Points, in no order, along strands that fork, close into loops and pass close to each other.
In the rows, zero is written as 128.
Points whose rows are less than 182 apart are linked; no others are. Some points are linked to none.
z386: [134  68 137 100 123 127  90 139 153 109  85 157 192  72 135 147  93 114
 114  77 119 104  91 132  79 158 178 126 143 157 143 144 141 111 124  92
 147 103 158 130 165 116 103 175 121 127  90  59 151]
z981: [148 175 123 112 143 140 143 138 157 148 147 164 127 155 171 148 118 179
 148 161 148 150 118  97 140 144  86 120 164 110  71  70  95 186 164 152
 117 109 144 125 116 163  73 155 141 119  86 100  73]
z361: [161 155 117 120 124 118 113 111 185  93 131 131 122 167 151 110 128 151
 128 170 154 167 105  65 109 111  97 128 197 119  91  59  73 191 152 180
 121 144 163 132  96 118 132 137 149 113  83 132  85]
z428: [127 144 117  89 160 132 105 153 145 119 113 146 150 135 135 161 124 143
 149 102 130  86  89 132 153 156 139 138  96 113  79 116 137 109 109 105
 132  98 151 130 158 128  69 191 131 108 126  61 123]
z114: [142 157 122 143 128  77 181  95 113 160 123 132 152 160  90 111 103 128
 131 139 139 121 156  57 119 164 165 137 102 120 120 137 111 117 102 156
 114 134 135 187 162 135  87 118  82 138 133 125 140]
z396: [116 139 136 142 150 121 144 130 142  92  79 113 163 121 165 165 120 175
 135  96 161 113 124 107 178 171 123 144  69 144 126 126 165  95 156 133
 126 129 131 180  93 116 143 105 118  80 148 119 136]
z136: [168 112 140 141 129 179  49 124 146  90 100  81 107 136 127 122 202  98
 128 125  84  98  97 164 133 107 120  93 136  99 119 184 120 141 105 141
 123 150 135 102 173 109 131 143 187  99 118 158 143]
z992: [146  82 169 119 125 115 161  83  71 119 144 140 135  40 126 128 109  90
 127 110 151 133 131 118 124 121 154 115 100 166 181 177 131 110 145 144
 143 155 141  86 152 136 175 106 130 103  75 196 180]
z513: [122 134 126 145 115 132 120 117 197  73 141 119 140 136 143 122 117 127
 120 111 105 113  67 103  82 181 128 167 146 134  81  89  99 126 113 105
 149 114 140 144 127 182 141 169 122  97 130  64 139]
z425: [160  52 141 137 123 157 135 134 121  83 120 122 165 103 133  92 112  89
  90  67 118 129  95 134 170 157 132 113 113 155 128 146 117 118 121 134
 129 140 113 133 109 164 173 129 126  92  80 144 125]
z95: [ 65 192 119 139 141  31 174 128 136 167 195 116 138 167 123  81  89 114
 128 154 124 175 189  80 108 149 131 166  87 100 165 131 102 143  93 145
 111 125 132 138 122 135  90  89  86 180 131 169 141]
z220: [ 98 104 116 143 117 166 127 169 104 140 121  82  82 141 162 154 164 136
 105 153 113 120  95 182 188 137 129 132 129 127 127 133 124 134 122 138
 111 115 124 149 105 156 120 120 111 125 152 147 126]
z476: [105 162 111  87 121 117 119 130 109 160 179 161 101 133  78 137 122  86
 119 129 168 128 145 155 108 103 137 118 106 131 146 104 156 130 127 101
 126 105 114  79 156  86 155 145  91 186 117  89 135]
z977: [ 97 158 141 162  58 102 118 116 174 145 124  76 120 121 149 159 160 169
 124 177 148 140 128 123 128 122 136 108 116 151 127 124 122 132 219 138
 122  99 148 181 106 110 149 114 115 162 136 140 112]
z165: [136 124 132  87 136 156  98 123 140  63 116 151 145  57 129 150 132 143
 165  98 166 136 135 132  83 101 122 105 158 134 163 101 163 111 171 120
 136 146 158  89 137  78 125 170 158 119 116 103 143]
z416: [132 112 159 149 151 133 118 153  59 158 108 103 115 132 138 128 167  97
 124 110 141  51 153 174 209 122 149 123  64  77 124 204 164  97  67 148
  86 125 103 119 153 154  86 114 166 128 139 145 139]
z105: [134 246 148 124 112  81 185  93 130 161 160 141 130 164 137 119 114 159
 129 174 174 136 134  57 115 134  88 125  89 107 132  92 102 144 173 164
 138 131 149 118 114 114 154 118 125 114 121 132 118]
z427: [ 70 177  94 131 159  67 143 154  54 185 153 121 107 174 112 121 130 120
 130 164 158 128 213 146 203  89 137 150  80 106 145 128 161 106 120 108
 107 130 105  96 148 118 105  95 107 148 154 155 133]
z802: [ 81 121  87 124 132 171 110 162 148 112 114 127  86 153 128 106 102 165
 127 109 112 173 132 143 100 124 100 168 210 110  80  60  89 167 149 134
 141 108  99 133  81 107  97 170 118 119 142  48  85]
z692: [153 159  86 137  92 127 110  84 200  92 102 108 128 148 125 105 129 159
 111 177 135 147 121  68  90 112  73 116 170 143  96  95  87 179 156 146
 155 133 121 141  78  95 193 117 141 152 116 152  77]
z742: [160 124 163 160 110 122 148  92 118 104  95 105 135  90 197 131 169 152
 136 162 140 137 140 103 141 137 114 139 120 150 153 178 112 102 118 148
 144 170 136 120  91 147 154  60 168 124 139 211 161]
z64: [164 174 127 165 135 134 125 148 186 159 150  89 114 197 105  86 146 158
  92 160 106 136 149  99 163 156  83 135 114 126  67 124 115 141 111 130
 132  73 114 166 104 118  76 108  95 140 123 125  76]
z525: [146 150 133  93 134 106 134 135 163 106 145 175 140 126  86 137 106 127
 121 102 145 172 140 102  93 109 146 131 156 146 172 126 129 150 120 125
 102 164 133 108 148  97 116 117 147 177 104 123 102]
z660: [147 174 150 138  88 109 148  64 182 108  95 129 152 104 151 163 150 190
 180 136 152  96 117  87  30 136 106 134 133 150 141 107 129 130 202 140
 156 139 133 154 101  76 187 132 128  92 127 108 162]
z367: [122  56 107 128 138 154 148 163 122 101 117 154  94 122 144 118  90 152
 109 127 102 196 135 133 104 121 121 151 236 129 109  90  87 142 117 124
 128 131 121 142  98 166  92 123 125 127 128  88  87]
z642: [175  93 112 157  71 121 114  82 141 139  98  97 142 135  93  95 154  88
 119 170 131 115 113 103 120 125 152  88  93 134 139 173  98 102 130 133
 128 136 154 179 179 119 149 133 114 144 147 160 152]
z529: [180  88  78 142 104 158  79 111 163  96  82  99 135 124 120 109 132 133
 108 170 114 150 124  93 136  76  99  88 187 155  95 125  97 162 163 139
 133 141 135 142 105  96 172 134 133 141  86 183  72]
z167: [139 118 157 126 151 173  73 152 208 109 107 116 160 104 146 118 139 120
 140  98  68 132 134 134 114 139  89 118 156 125 132 177 123 112  95 110
 126 117 117  94 130 114 127 115 159 172 111 125 103]
z803: [111 232 136 122 142 134 145 134 188 143 145 133 119 159 162 169 139 216
 168 132 126 100 160 104  98 124  74 141 147 119  76  58 122 132 194 143
 161 101 114 152  79 100 139 148 127 127 147  71  87]
z991: [111  36 110 146 123 153 134 196 124 129 117 135  78 142 134 158 116 123
 115 129 118 152 101 183 164 114 162 137 189 124 136 121 109 127 108 130
 110 112 114 182 109 172  71 131 106 153 143 104 103]
z51: [109 178 153 116 124  98 189 104 101 123 139 172 137  92 124 157 110 143
 161 116 168 136 143  83  81 123 138 153 130 124 193 149 152  97 124 145
 128 170 129 112 133 140 163  96 129 125 125 159 171]
z166: [101 189 148 113 169 109 161 147 126 166 160 151 127 154 139 124 107 141
 146 144 137 112 154 110 154 181 100 171 100 118  80 120 133 120  85 135
 123 109 130 114 121 153 112 122  91 131 144 100 119]
z620: [ 93  87 112 127 114 167  79 140 130  72  88  91 140  60 173 158 162 169
 164 125 142 146 127 183 120  99 121 103 163 129 148  99 137 137 199 119
 122 127 131 121 101  93 111 159 169 120 142 137 150]
z668: [ 84 135 126 162 144  87 179 126 158 157 188 135 150 133 127  93  74  97
 115 135 103 182 164  78  98 157 123 154 132 116 171 163 106 130  70 118
 107 128 124 127 113 208  93  70 105 209 124 169 100]
z859: [ 86 160 145 188  97  74 106 143 165 131 155  86  66 166 131 152 147 179
 111 156 114 136 176 130 143 112 154 161 149 130 142 161 123 109 130 151
  93 128 150 191 142 115 111  80 127 184 198 145 116]
z36: [124  44  94 105 155 114 141 143  39 193 128 168 130 140  70 114 112  42
 110  86 141  94 158 173 182  96 178 134  88 122 167 164 141 105  75 136
 132 143  96 141 150 117 126 124 105 138 122 129 129]
z984: [ 61 154 114 121 116 121 141 134 119 148 184 158  53 147 150 124 115 134
 119 147 133 164 134 158 100 131 131 161 177 133 154  84 112 158 121 122
 115 129  91  85 111 143 168 113 112 157 151 116 127]
z381: [105 112 124 147 148  92 158 108  73 136 115 137 169 108  89 141 121  84
 136 104 131 105 133 114 137 158 183 139  74 123 162 198 175  96  69 147
 118 142 111 147 150 160 117  88 123 144 141 166 165]
z871: [121  97 141 173 136 130 139 144 165 121 157 128 135 100 127 110  97 134
 103 148  71 190 123 107 117 151 117 120 152 125 137 153 102 126  87  98
  99 127 114 152 121 197 123  71 113 208 126 160 100]
z847: [ 67 174 129 147 122 105  92 139 132 167 183 117 118 173  98 103 133  60
  93 152 114 112 125 161 127 148 145 125  74  92 147 162 126 157  70 116
  96  94 137 138 152 123 111 112 103 173 151 127 148]
z282: [127 109 141 166  99 120 111 131  83 179 100  70 128 131 141 109 168  99
 112 168 129  90 144 159 194 133 151  97  51 103 154 207 149  90 116 139
 111 106 141 154 144 154 112 108 124 138 151 172 158]
z3: [133 186 133 101 162 143  96 104 120 150  79 104 136 172 130 145 151 183
 160 116 117  77 110 139 165 128  73 100  80 120  66  71 170 132 195 116
 161 119 104 129 110  80 141 161 153  69 150 112 106]
z544: [194  70 117  98 171 173  66 140 120 105 139 127 131 145 114 106 127 109
 124  88  62 135 128 120 123 120 108 121 194 114  77 129  97 158 101 148
 166 145 151 117 158 112 102 199 151  82  84 122 110]
z879: [103 132 174 147 131 157  74 130 127 106 126  94 126 127 153 145 186 100
 120 112 135  40 113 202 166 139 150 113  59 100 151 180 178 109  71 122
  78  93 119  98 152 118 130 132 174 117 143 134 166]
z119: [165 149 154 148 119 138 174 106 195  83 129 152 145 153 165 116 131 172
 147 160  85 151 123  65  68 132  83 152 201 126 125 116  72 131  69 145
 133 158 163 145  87 188 142 107 176 136 132 164 116]
z104: [112 195 115 125 119 153  95 151 162 101 142 104  88 161 166 142 159 158
 152 164  91 161 122 142 102  87  91 140 197  94 123 116 115 177 155 148
 136 139 132  83  91 113 131 126 167 128 137 156 108]
z353: [100 153 134 180 102  64 168 106 134 122 156 159  91 140 157 139 128 155
 127 174 126 191 152  96  98 102 148 166 173 120 179 153 113 129 131 132
  86 177 110 127 117 182 129  67 187 187 152 177 119]
z780: [135 219 156 149  81  78 140  93 171 115 126 105 139 128 147 162 157 152
 130 185 179 116 114  89 126 147 122 129  92 127 146 138 125 132 180 151
 115 133 177 139 102 116 157 113 152 137 126 160 123]
z254: [ 62 159 112 128 122  99 124 136 106 140 120 118 116 148 112 170 125 132
 131 127 141  94 135 165 171 147 176 162  81 116 135 120 168  96 113 123
 108 101 122 179 125 100 144 114 100 129 196 108 156]
z175: [145  91 150  91 171 126 133 144  93 127 112 175 163  76 143 178 103 131
 154  64 151  92 102 114 129 158 157 140 119 135 120 123 155  98 133 126
 136 118 135 128 158 146  90 165 135  79  94  88 145]
z97: [133 119 150 137  95 151 153  93 152 104  93 115 127  72 174 148 147 187
 154 125 129 134 144 135  71 129 102 124 149 176 157 124 138 129 153 119
 165 147  93 129 104  86 196 105 134 112 128 145 157]
z360: [144 184 130 123 113 122 121  95 108 159 116  97 138 158  98 123 160 145
 109 133 156  77 127 135 160 140 127  89  20 121 129 143 169 111 155 132
 129 113 120 126 163 102 136 148 126  96 149 134 152]
z55: [ 81 197 105 127 151  85 155 120  62 184 159 120 132 176 101  93  98 124
 111 139 152 125 163 134 201 129  99 148  10 104 131  89 142 135 131 119
 137 115 104 108 119 119 133 116  70 108 165 129 141]
z87: [ 43 156 124 155  87 116  81 148 147 129 152  88  81 141 125 183 158 153
 113 141 124 119 141 181 151 136 161 163 111 145 153 150 178  92 148 123
 105  92 148 187 122 116 127 108 130 173 197 119 139]
z12: [192 108 125 157 108 101 195  82  76 153 156 113 100 152 103  92  96 119
 102 182 164 172 134  76 144 122 122 114 141 131 112  89  69 151 121 146
 137 149 145 155 120 170 122  98  79  92 113 176 114]
z473: [118  33 119 117 120 165 115 171 147 118  81 131 133  93 128 133 108 113
 111 102 117 130  85 170 126 146 148 119 160 155 131 140 129 117 118  96
 133 101 123 157 138 144 110 143 111 156 124  84 115]
z403: [169  79 136 160 108 105 161  78 151  90 144 124 144 165 100  91  87 120
  88 156 123 186 104  67 103 134 137 123 156 149 105  67  59 141 120 134
 120 153 136 186 100 168 149  89  76 122 127 142 107]
z512: [ 99 118 133 112 130 143  62 151 217  83  79 112 190  91 145 132 144 129
 134 110 106 124  87 142  90 141 117 101 141 139  98  93 132 118 192  82
 148  78 160 142  98  86 142 165 121 112 122  69 131]
z373: [ 93 228 138 124 127 114 118 141 121 123 169 118  70 173 144 153 164 144
 144 155 137 142 140 165 144 107 105 157 138 106 135 108 127 160 130 129
 116 143 111  79 115 123 145  98 145 119 155 138 130]
z789: [130  93 134 150  95 156  62  95 213  83  78  88 181 110 158 135 191 149
 132 130 105 124  71 157  83 148 142  87 122 155 127 127 137 120 179  88
 136 111 157 159 135  93 158 139 164 100 138 119 168]
z706: [142 104 116 100 172 136 123 178  88 194 110 153 117 148 119 154 132 107
 132 124 124 127 172 162 191 100 129 116 129 128 120 162 147 112 104 104
 122 134  95 114 153 111  61 126 126 150  94 120  87]
z80: [171  58 145 160 156 142 166 127  94 137 124 122 127  82 159 135 135 106
 141 139 124 126 147  98 152 129 119 117 144 140  91 180 141  97 103 132
 144 133 105 120 129 184 103  86 135 139  96 172 118]
z297: [109 142 118 107 154 114 162 149 102 160 166 203 132 113 107 163  94  98
 116  92 140 138 100 131 137 166 175 176 129 136 150 156 153 132  70 120
 111 112 115 128 139 161  91 108 132 166 119  94 125]
z967: [133 142 140 179  84  73 134 103 171 152 116  80 154 150 112  99 154 117
 116 180 114 103 135  87 120 170 162 120 106 116 125 176 116 107 102 139
 108 127 156 205 146 141  90  97 105 156 179 155 147]
z485: [ 88 103 152 146 117 150  98 148 201 147 140 128 104 125 143 108 101 150
 119 124  60 178 124 169  71 139 118 130 188 122 120 114 102 159 111  83
 114 114 107 122 119 141 142  95 111 211 141 118 100]
z63: [110 138 121  76 133 146  56 148 144  73 138 137 134  77 124 174 156 102
 167  93 132  97 132 187  89  93 136 112 148  82 172 105 178 105 112  90
 143 123 159  68 121  87  95 167 176 150 132  88 157]
z138: [124  78 133 146 138 128 162 119 105 107 108 116 206  84 108 108  89  73
 111  79 147 129 144  84 152 174 141 133  71 145 131 178 141  84  98 128
 121 131 120 147 136 158 149 106  85 122  87 150 133]
z637: [ 79 158 151 143 139 110 111 152 143  99 150 143 133 101 140 171 153 123
 151 125 137 149 162 171 124  78 157 143 124 122 194 170 189  74 108  94
  90 151 132  80 117 127 119  57 187 190 149 154 152]
z269: [148 103 117  83 153 144  72 149 142 128 142 140 146 134 129 107 119 127
 151 108  81 127  95 148  84 160 109 144 191 101  69  87  88 171  88 133
 177 111 146 104 147 107  62 213 138  86 103  52 122]
z769: [ 78 116 126  97 131 148 107 130 118 131  91 126 142 108 126 171 124 117
 134  81 121  74 114 193 121 160 143 144 102 131 138 110 201 101 102 105
 137  95 111 135 132  73 144 141 129 120 160  68 159]
z989: [160 123 143 157 105  89 174 103  62 177  89 105 130 122 160 131 163 139
 136 181 142 115 140 117 183 119 145 131  95 138 138 176 116  91 136 147
 150 147 141 140 138 141 116  90 116 118 144 199 152]
z521: [137  90 123 131 121 157  91 140 202  77 135 131 146 112 137  96 101 139
 124 102  80 120  75 120  39 161 124 154 202 117  75  58  81 159 115 104
 153  99 135 124 125 147  99 213 116 126 119  29 127]
z27: [ 82 159 114 167  93 120 114 145 151 159 185  65  93 170 120 119 147 124
  96 176 116 129  90 164 167 140 132 129  94 121 129 133 115 177 135 133
 108 112 116 149 113 145 131 118  98 154 162 133 111]
z310: [ 80 126 116  91 129 122 122 135 118 127 147 166  93 107 105  96  84 108
 106 115 154 156 106 165  95 133 125 148 166 143 124  84 127 146 127 117
 124 110 103  85 126 121 161 159  93 140 135  69 114]
z962: [103  95 136 140  96 140 147  69 156 115  98 112 165  87 118 119 118 136
 119  97 124 138 135 117  79 163 131 114 100 168 145 146 157  93 136 102
 145 148 101 137 135  90 189 113 116 136 149 141 178]
z876: [125 160 120 166  85  75 193 117 125 171 137 108 105 184 125 139 127 178
 129 156 147 130 137  83 133 160 138 148 106 132  97  99  97 133 145 160
 102 128 134 204 114 139 105 115  87 129 147 110 126]
z42: [ 68 159 135 142 110 132 141 153 182 161 177 127  93 152 167 112 113 165
 117 145  70 205 142 148  78 125  85 157 200 130 123  80  79 179 115 120
 114 124  91 103  79 160 166  82 111 172 135 140 110]
z249: [ 76 117 139 132 142 100 153 142 142 109  80 129 190  87 132 159 103 124
 136 105 136 139 144 112 160 156 154 144 100 152 143 151 161  70 129 101
 119 106 123 168  98 124 127  91  97 137 112 127 129]
z304: [168  99  94 155 139 111 185 106  52 162 176 130 113 178  84  74  92  77
 109 144 147 139 137 108 168 128 143 135  76 122 130 135  93 134  65 151
 126 147 123 149 138 178  87 119  75 103 122 169 122]
z917: [176 166 142  69 179 129 154 132  78 136 153 189 106 122 114 150 112 127
 153  89 164 115 147 113 164  92 111 113 117 127 143 116 159 127 139 137
 130 161 136  56 168 112 122 130 167  91  97 135 122]
z405: [100 154 133 165 110  94 131  96 113 109 132  86 148 102 124  99 121 102
 107 147 127 157 156 118 142 130 133 127  57 129 204 189 135 112 117 113
 114 159 120 107 127 137 153  82 131 164 146 225 161]
z744: [114 110 114 110 118 163 115 113 119 136  92 121 134  93 124 126 132 118
 132  99 145  92 114 159 103 148 126 102 121 156 104 100 179 116 177  96
 176  98  98 126 129  70 177 165 102  88 136  66 150]
z921: [122  57 123  86 141 163  97 182 108 190  97 143 119 107 125 127  85  92
 100 119 116 113  97 198 171 121 151 101 145 135  81 101 116 132 133 108
 142  72 135 125 134 114 102 191  88 134 100  68 103]
z234: [170 167 142  97 140 140 141 101 143 141 143 141 118 139 129 110 134 126
 165 131 130 130 137  96  96 137 102 123 146 140  92 120 108 167 125 143
 155 152 145  96 156 110 151 144 114 101 114 135 139]
z696: [120 210 166 114 149 127 134 126  87 126 133 111  99 165 171 145 153 170
 129 166 134 106 121 150 193 116  89 128  83  91 100 115 141 133 146 157
 114 131 147  66 107 154 120 135 176  73 165 152 119]
z392: [154 112 129 104 112 148  91 145 112 126 116 121 139 121  95 143 159  85
 104 100 147 119 173 161 174  87 147  87  78 140 169 161 191  92 139 107
 109 140 107 101 148  64 135 116 147 121 116 150 141]
z488: [200 100 100 145 133 186 115 163 149 145 129 102 133 196  87  84 143 125
  83 133 109 117 123 110 178 134 101  95 111 129  82 147 115 143 112 137
 135 104 100 149 137 127  83 143  92 120 104 139  74]
z121: [159  94 141  91 133 119 129 125  83 120 115 152 140  92  87 141 106  98
 129  78 166 139 150 110 141  87 152 103 103 168 178 133 164 101 168 119
 134 153 119 118 160  71 167  96 102 112  90 148 146]
z589: [102 210 147 104 126 124 166 153 181 117 127 164 164 103 190 184 109 220
 180 105 152 110 130 102  83 149  83 142 137 137 146  89 139 104 181 126
 135  91 160 148  90 121 134 154 137 106 126  80 125]
z153: [148 106 127 170 143 121 148 136  87 149 189 146  88 154 125  96 124  63
  89 156 115 155 134 125 153 122 139 127 123 119 148 168  78 174  55 125
 115 165 116 104 130 202 100  86 126 124 115 189 124]
z617: [118 145 135 126 150 144 110 182 129 139 136 125 119 133 126 155 167 106
 123 117 123 124 179 169 154 101 141 117 109 113 160 176 171  93 102  99
 107 133 106  94 139 103  98  85 141 173 114 144 118]
z717: [134  95 101  83 150 109 153 133  67 197 146 159 153 171  64  85  79  72
 114 110 156 114 143 141 188 130 147 119  60 111 127 123 111 141  88 130
 130 117 117 135 149 123 101 138  81 114 114 129 126]
z519: [ 70  68  99 154 127  88 171  98  40 163 154 140 135  85  79 122  75  68
 123 105 117 146 138 133 114 137 194 152 109 133 195 174 156 112  74 118
 100 152  91 139 141 182 129 105 105 177 129 180 167]
z329: [147  89 144 126 135 147  96 110 102 133 113 123 154 138 112 146 164  65
 119 109 118  36 105 165 143 167 166 122  65 117 109 169 159 109  58 116
 127 115 138 131 192 122 140 167 148  98 128 111 180]
z137: [185  68 117 148 128 170 135 126 140  74 118 112 142 123 128  81  97 117
  80 120 129 148  89  98 138 136 117 116 155 161  86  88  89 119 131 131
 142 126 129 151  86 171 161 137  92  76 107 128 118]
z855: [148 102 110 110 147 121 130  90  76 158 129 145 141 138 100 126 106  74
 138 117 149  57  76 136 147 147 158 118  68 107  83 122 141 118 104 133
 143 107 150 132 194 144 164 181  92  88 141  91 176]
z35: [171 127 131 121 138 124 147 114  73 160 104 121 137 139 122 125 147 121
 122 148 156 109 135 113 202 114 115  91  72 125 109 143 118 117 152 137
 137 149 138 128 154 115 127 136 117 102 118 168 111]
z600: [194  66 138 109 156 166 113 130 118  82 146 133 130  65 143 121 139 158
 151  94  59 149  99 114  75 112 126 118 207 153 120 142 105 164 119 158
 159 168 168 111 149 146 136 172 175  96  94 138 136]
z720: [ 97 135  87  92 146 142 109 135 135 159 126 129 108 171 114  95 110 122
 123 130 137 154 143 154 147 130 107 152 139 119  65  86 124 146 150 119
 139  98 114 126 119  89 114 150  87 120 138  64  86]
z729: [147 158 131 149 137 131 110 141 204 113 111 116 175 160 137 129 146 142
 125 118 105  70  77 122 130 197 138 138  89 117  71 125 138 127 106  97
 147  90 145 159 135 142 111 148 136  87 141  71 142]
z161: [200  59 124 131 156 159 139 122  69  92 114 149 113  66 164 136 147 139
 140  91 127 132 149  94 124 103 120 124 174 153 120 147 126 116 129 161
 159 170 138 137 137 149 127 133 164  81  96 166 121]
z908: [166 135 103  66 173 147 114 150  92  94 109 162 124  94 138 144 124 149
 159  99 134 134 148 113 147  88  99 118 183 124 126  93 129 135 174 140
 145 152 140  91 139  77 107 168 150  94 113 112  98]
z797: [101 184 133 126 119 107 157 160 152 102 148 163 113 128 135 158 126 135
 112 114 148 152 125 113 130 137 137 152 140 139 165 156 140 122 124 130
  85 128 143 138 137 154  90 117 151 177 129 108 114]
z507: [ 97 153 114 127  97 155  83 131 162 128 114  70 103 131 148 175 193 158
 144 154 137 130  99 173 124 107 115 100 144 135 114 109 151 147 228 126
 127  93 137 130 105  89 125 163 148 138 149 119 130]
z910: [145  55  91  89  98 164  84 166 116 136  84 117 115 157  83 117 151  91
 115 126 118 136 115 194 143  70 157  75 161 121 133 121 123 148 155 120
 125 132 132 141 149  77 134 166 121 112 131 117 125]
z936: [179  99 110 126 117 144 113 127 143 103 138 137 131 117  99  99 132 106
 110 127 117 166 127 108 122  95 141 103 163 170 150 150 100 161 133 125
 109 173 121 105 144 113 154 118 157 169  95 173  84]
z747: [132  32 116 140 123 151 179 116  72 133 123 162  84 126  95  91  52 108
  79 129 151 146 116 115 109 130 152 149 172 140 109  90 116 103  92 129
 132 116 116 162 116 197 140 139  69 116 146  93 128]
z572: [146 123 142 121 135 150 176 126 170  94 127 186 155 104 169 120  86 169
 140 125  89 173 146  77  43 109  84 132 199 159 148 103  96 128 111 126
 133 145 130 117  93 156 183 108 145 145 109 140 110]
z557: [130 175 149  95 174 148 144 142  88 146 119 132 137 172 162 154 132 203
 141 110 105 101 136 137 211 136  62 120  77 104  85  82 158 141 138 130
 136 124 109  88  98 125  97 142 154  80 143 110 107]
z454: [118 112 167 122 149 102 139  77 107 108 173 198 148  99  91 134 114  95
 168 112 106 151 123 125  70  98 171 137 124 137 188 189 142 116  79 127
 108 190 139  62 144 184 152  80 205 184 132 195 148]
z601: [139 167 158 145  94 103 132  96  88 107 136 118 138 118 100 135 149  89
 113 136 172 111 130 136 151  93 175 114  49 108 204 192 163 104 125 124
  99 171 135  84 128 119 135  78 160 130 150 188 197]
z369: [149 112 151  91 145 151 151 147 129  98 140 180 128  66 162  92  65 173
 140 106 100 175 124  97  40 102  83 144 239 133 138  72  92 171 149 140
 158 136 150  80 103 137 153 176 145  97 102 106 121]
z535: [195 146 138 163 128 170 119 131 204  79 129 114 142 142 169 109 158 148
 131 146  93 122  80  74  91 158 100 128 169 113  88 122  93 141 100 138
 143 124 141 128 117 180 110 158 149 104 107 133 124]
z533: [115 187 125 145 147  41 150 140  95 182 161 102 108 180 126  81 144 110
 110 195 125 152 205 110 174 118 137 145  83 110 153 151 100 137 112 128
 120 139 117 117 116 133  92  68  99 145 142 190 134]
z56: [101 105 148 140 117 132  69 116 181  76  82 108 158 110 117 135 167 116
 130 120 104 142  98 165 118 130 166 105 103 122 157 171 157  91 126 103
  92 136 154 138 152 108 139 115 169 143 162 140 161]
z387: [148 101 145  67 154 169  70 138 113 118  92 121 194  93 131 135 127 105
 131  46 124  72 124 158 155 135  78  94 109 123  77  88 155 120 178 124
 168 102 133  76 127  76 137 197 161  72  65  82 121]
z328: [140 161 143 154  82  99 186  98 159 133 123 145 120 132 162 148 127 188
 170 141 130 118 162  67  70 146 118 168 159 131 106  97 101 127 148 149
 135 148 120 179 106 118 158 110  98 130 139 108 130]
z53: [131 216 141 133 141 124 126 144 202 154 127 117 114 194 135 122 169 193
 146 155 103  88 174  95 115 147  81 147 126 121  81 117 129 145 135 136
 135  96 131 162 105  84  99 131 133 139 146  94  96]
z77: [176 107 116 126 126 190  64 137 133 135 116  74 112 157 114 110 179 117
 133 122  57  89  97 156 127 135  92  90 152 103  61 139 119 174 116 130
 161 109 105 108 146 114 113 173 139  71 103 129 130]
z438: [146  89 126  90 152 113 167 139  70 134 148 183  97 107 109 152 108 102
 154 105 152 117 102 129 113 139 180 139 156 136 138 116 137 147 106 143
 125 145 131 131 159 149 116 141 119 116 121 109 147]
z971: [144  28  88 112 121 174 115 153  66 179 119 128  92 137 112 111 116  85
 120 144 132 100 109 195 160  91 154  97 164 128 107 132 109 133 117 144
 135 104 132 131 152 130 134 183  81 112 119 113 132]
z571: [160 217 150 114 127 121 120  83 108 106 110 105 145 117 108 142 148 143
 151 139 191 101 152 106 154  94 110  98  51 114 147 120 174  85 201 130
 156 127 130  92 135  84 156 125 140  95 136 138 144]
z801: [105 199 147 118 116 104 200 125 148 124 124 174 134  98 182 184 118 197
 178 122 169 143 170  81  61 125 114 176 163 127 167 107 139  95 175 149
 107 138 135 158 111 141 151 106 134 134 124 104 152]
z999: [ 71 101  88 151  97  89 176  95  72 167 144 119 123 114  80 106  71  95
 111 130 145 123 133 129 109 146 156 151  97 129 162 125 137 112 112 128
 129 113  99 170 154 133 148 137  46 161 154 139 164]
z498: [118 162 129 134  88 141 108 106 200  99 119 129 121 121 126  99 129 170
 137 128 145 153 107  99  42  94  90 114 188 146 104  68 106 172 221 144
 149 125 114 112  65  93 188 153 161 162 125  94  86]
z573: [166 103 119  92 186 140 107 152  80 156 158 177 107 144 107 116 129  76
 135  97 124 119 161 142 172  97 137 116 129 132 115 155 124 147 100 130
 136 160 132  83 164 112 120 112 147 102  70 145 105]
z768: [147 146 118  81 159 142  94 104 113 128 101 128 150 130 114 129 125 124
 151 112 148  97  91 134 131 114  93  92 108 133  73  71 149 128 207 117
 175 101 132 104 153  86 156 191 125  65 117  82 124]
z503: [ 93  67  66 139 106 127 178 143  73 167 134 130  96 149  91  94  79  90
  99 138 174 133 113 156 163 137 146 157 126 117 151 105 114 105 110 138
 104 111 120 161 127 170 137 155  57 148 159 115 107]
z786: [111 110 105 169 151  85 157 153  62 156 173 153  67 133 134 126 134  79
 107 153 136 142 149 151 175  79 154 138 129 135 197 167 126 156 103  99
 102 168  90  86 141 185 113  62 187 129 118 179 108]
z655: [136  52 143 150 122 154  81 116 125 118 122 112  99 102 123 138 153  93
 143 129  90 118  92 178 116 116 153 106 134 119 137 176 133 129  82 115
 106 156 124 132 168 151 133 113 166 151 140 156 147]
z88: [114 131 116 103 125 164 105 151 161  69 122 131 140 100 144  99  95 181
 131 108 109 167 116 117  50 107  79 138 225 120 104  51  87 192 199 147
 156 115 113  96  77 105 120 203 152 112 107  76  94]
z749: [135 128 137 143 101 126 106 109 107  84  89  92 125 117 126 164 193 129
 134 152 164 124 119 162 149  87 173 124  98 131 181 190 146  85 141 146
 106 150 158 126 133 119 104 104 193 120 175 153 180]

A piece is two or more points that can be reached from each other along the links. Count, over all rows, the pieces, the separate loops (a circle has one, a figure eight two, a Y none), the forks (points with three links) and the tips (points with one).
pieces => 5
loops => 2
forks => 20
tips => 26

A tip is a point with one link. Name the tips that can be reached along the links from each point below, in the order of the rows.
z425 => z396, z36, z747, z786
z64 => z642, z51, z962, z488
z121 => z992, z105, z63, z637
z360 => z742, z855, z571

Name the points in between on the shortest way along the links from the first point to the second, in order.
z27 / z77 => z220 z991 z473 z386 z175 z428 z729 z513 z521 z269 z544
z991 / z427 => z367 z802 z720 z310 z984 z42 z485 z871 z668 z95 z533
z519 / z36 => z381 z138 z425 z137 z403 z12 z304 z717
z642 / z64 => z967 z114 z876 z328 z801 z589 z803 z53
z405 / z768 => z601 z749 z56 z655 z136 z77 z544 z269 z521 z513 z535 z119 z572 z369 z88 z802 z720 z310 z984 z373 z696 z557 z3
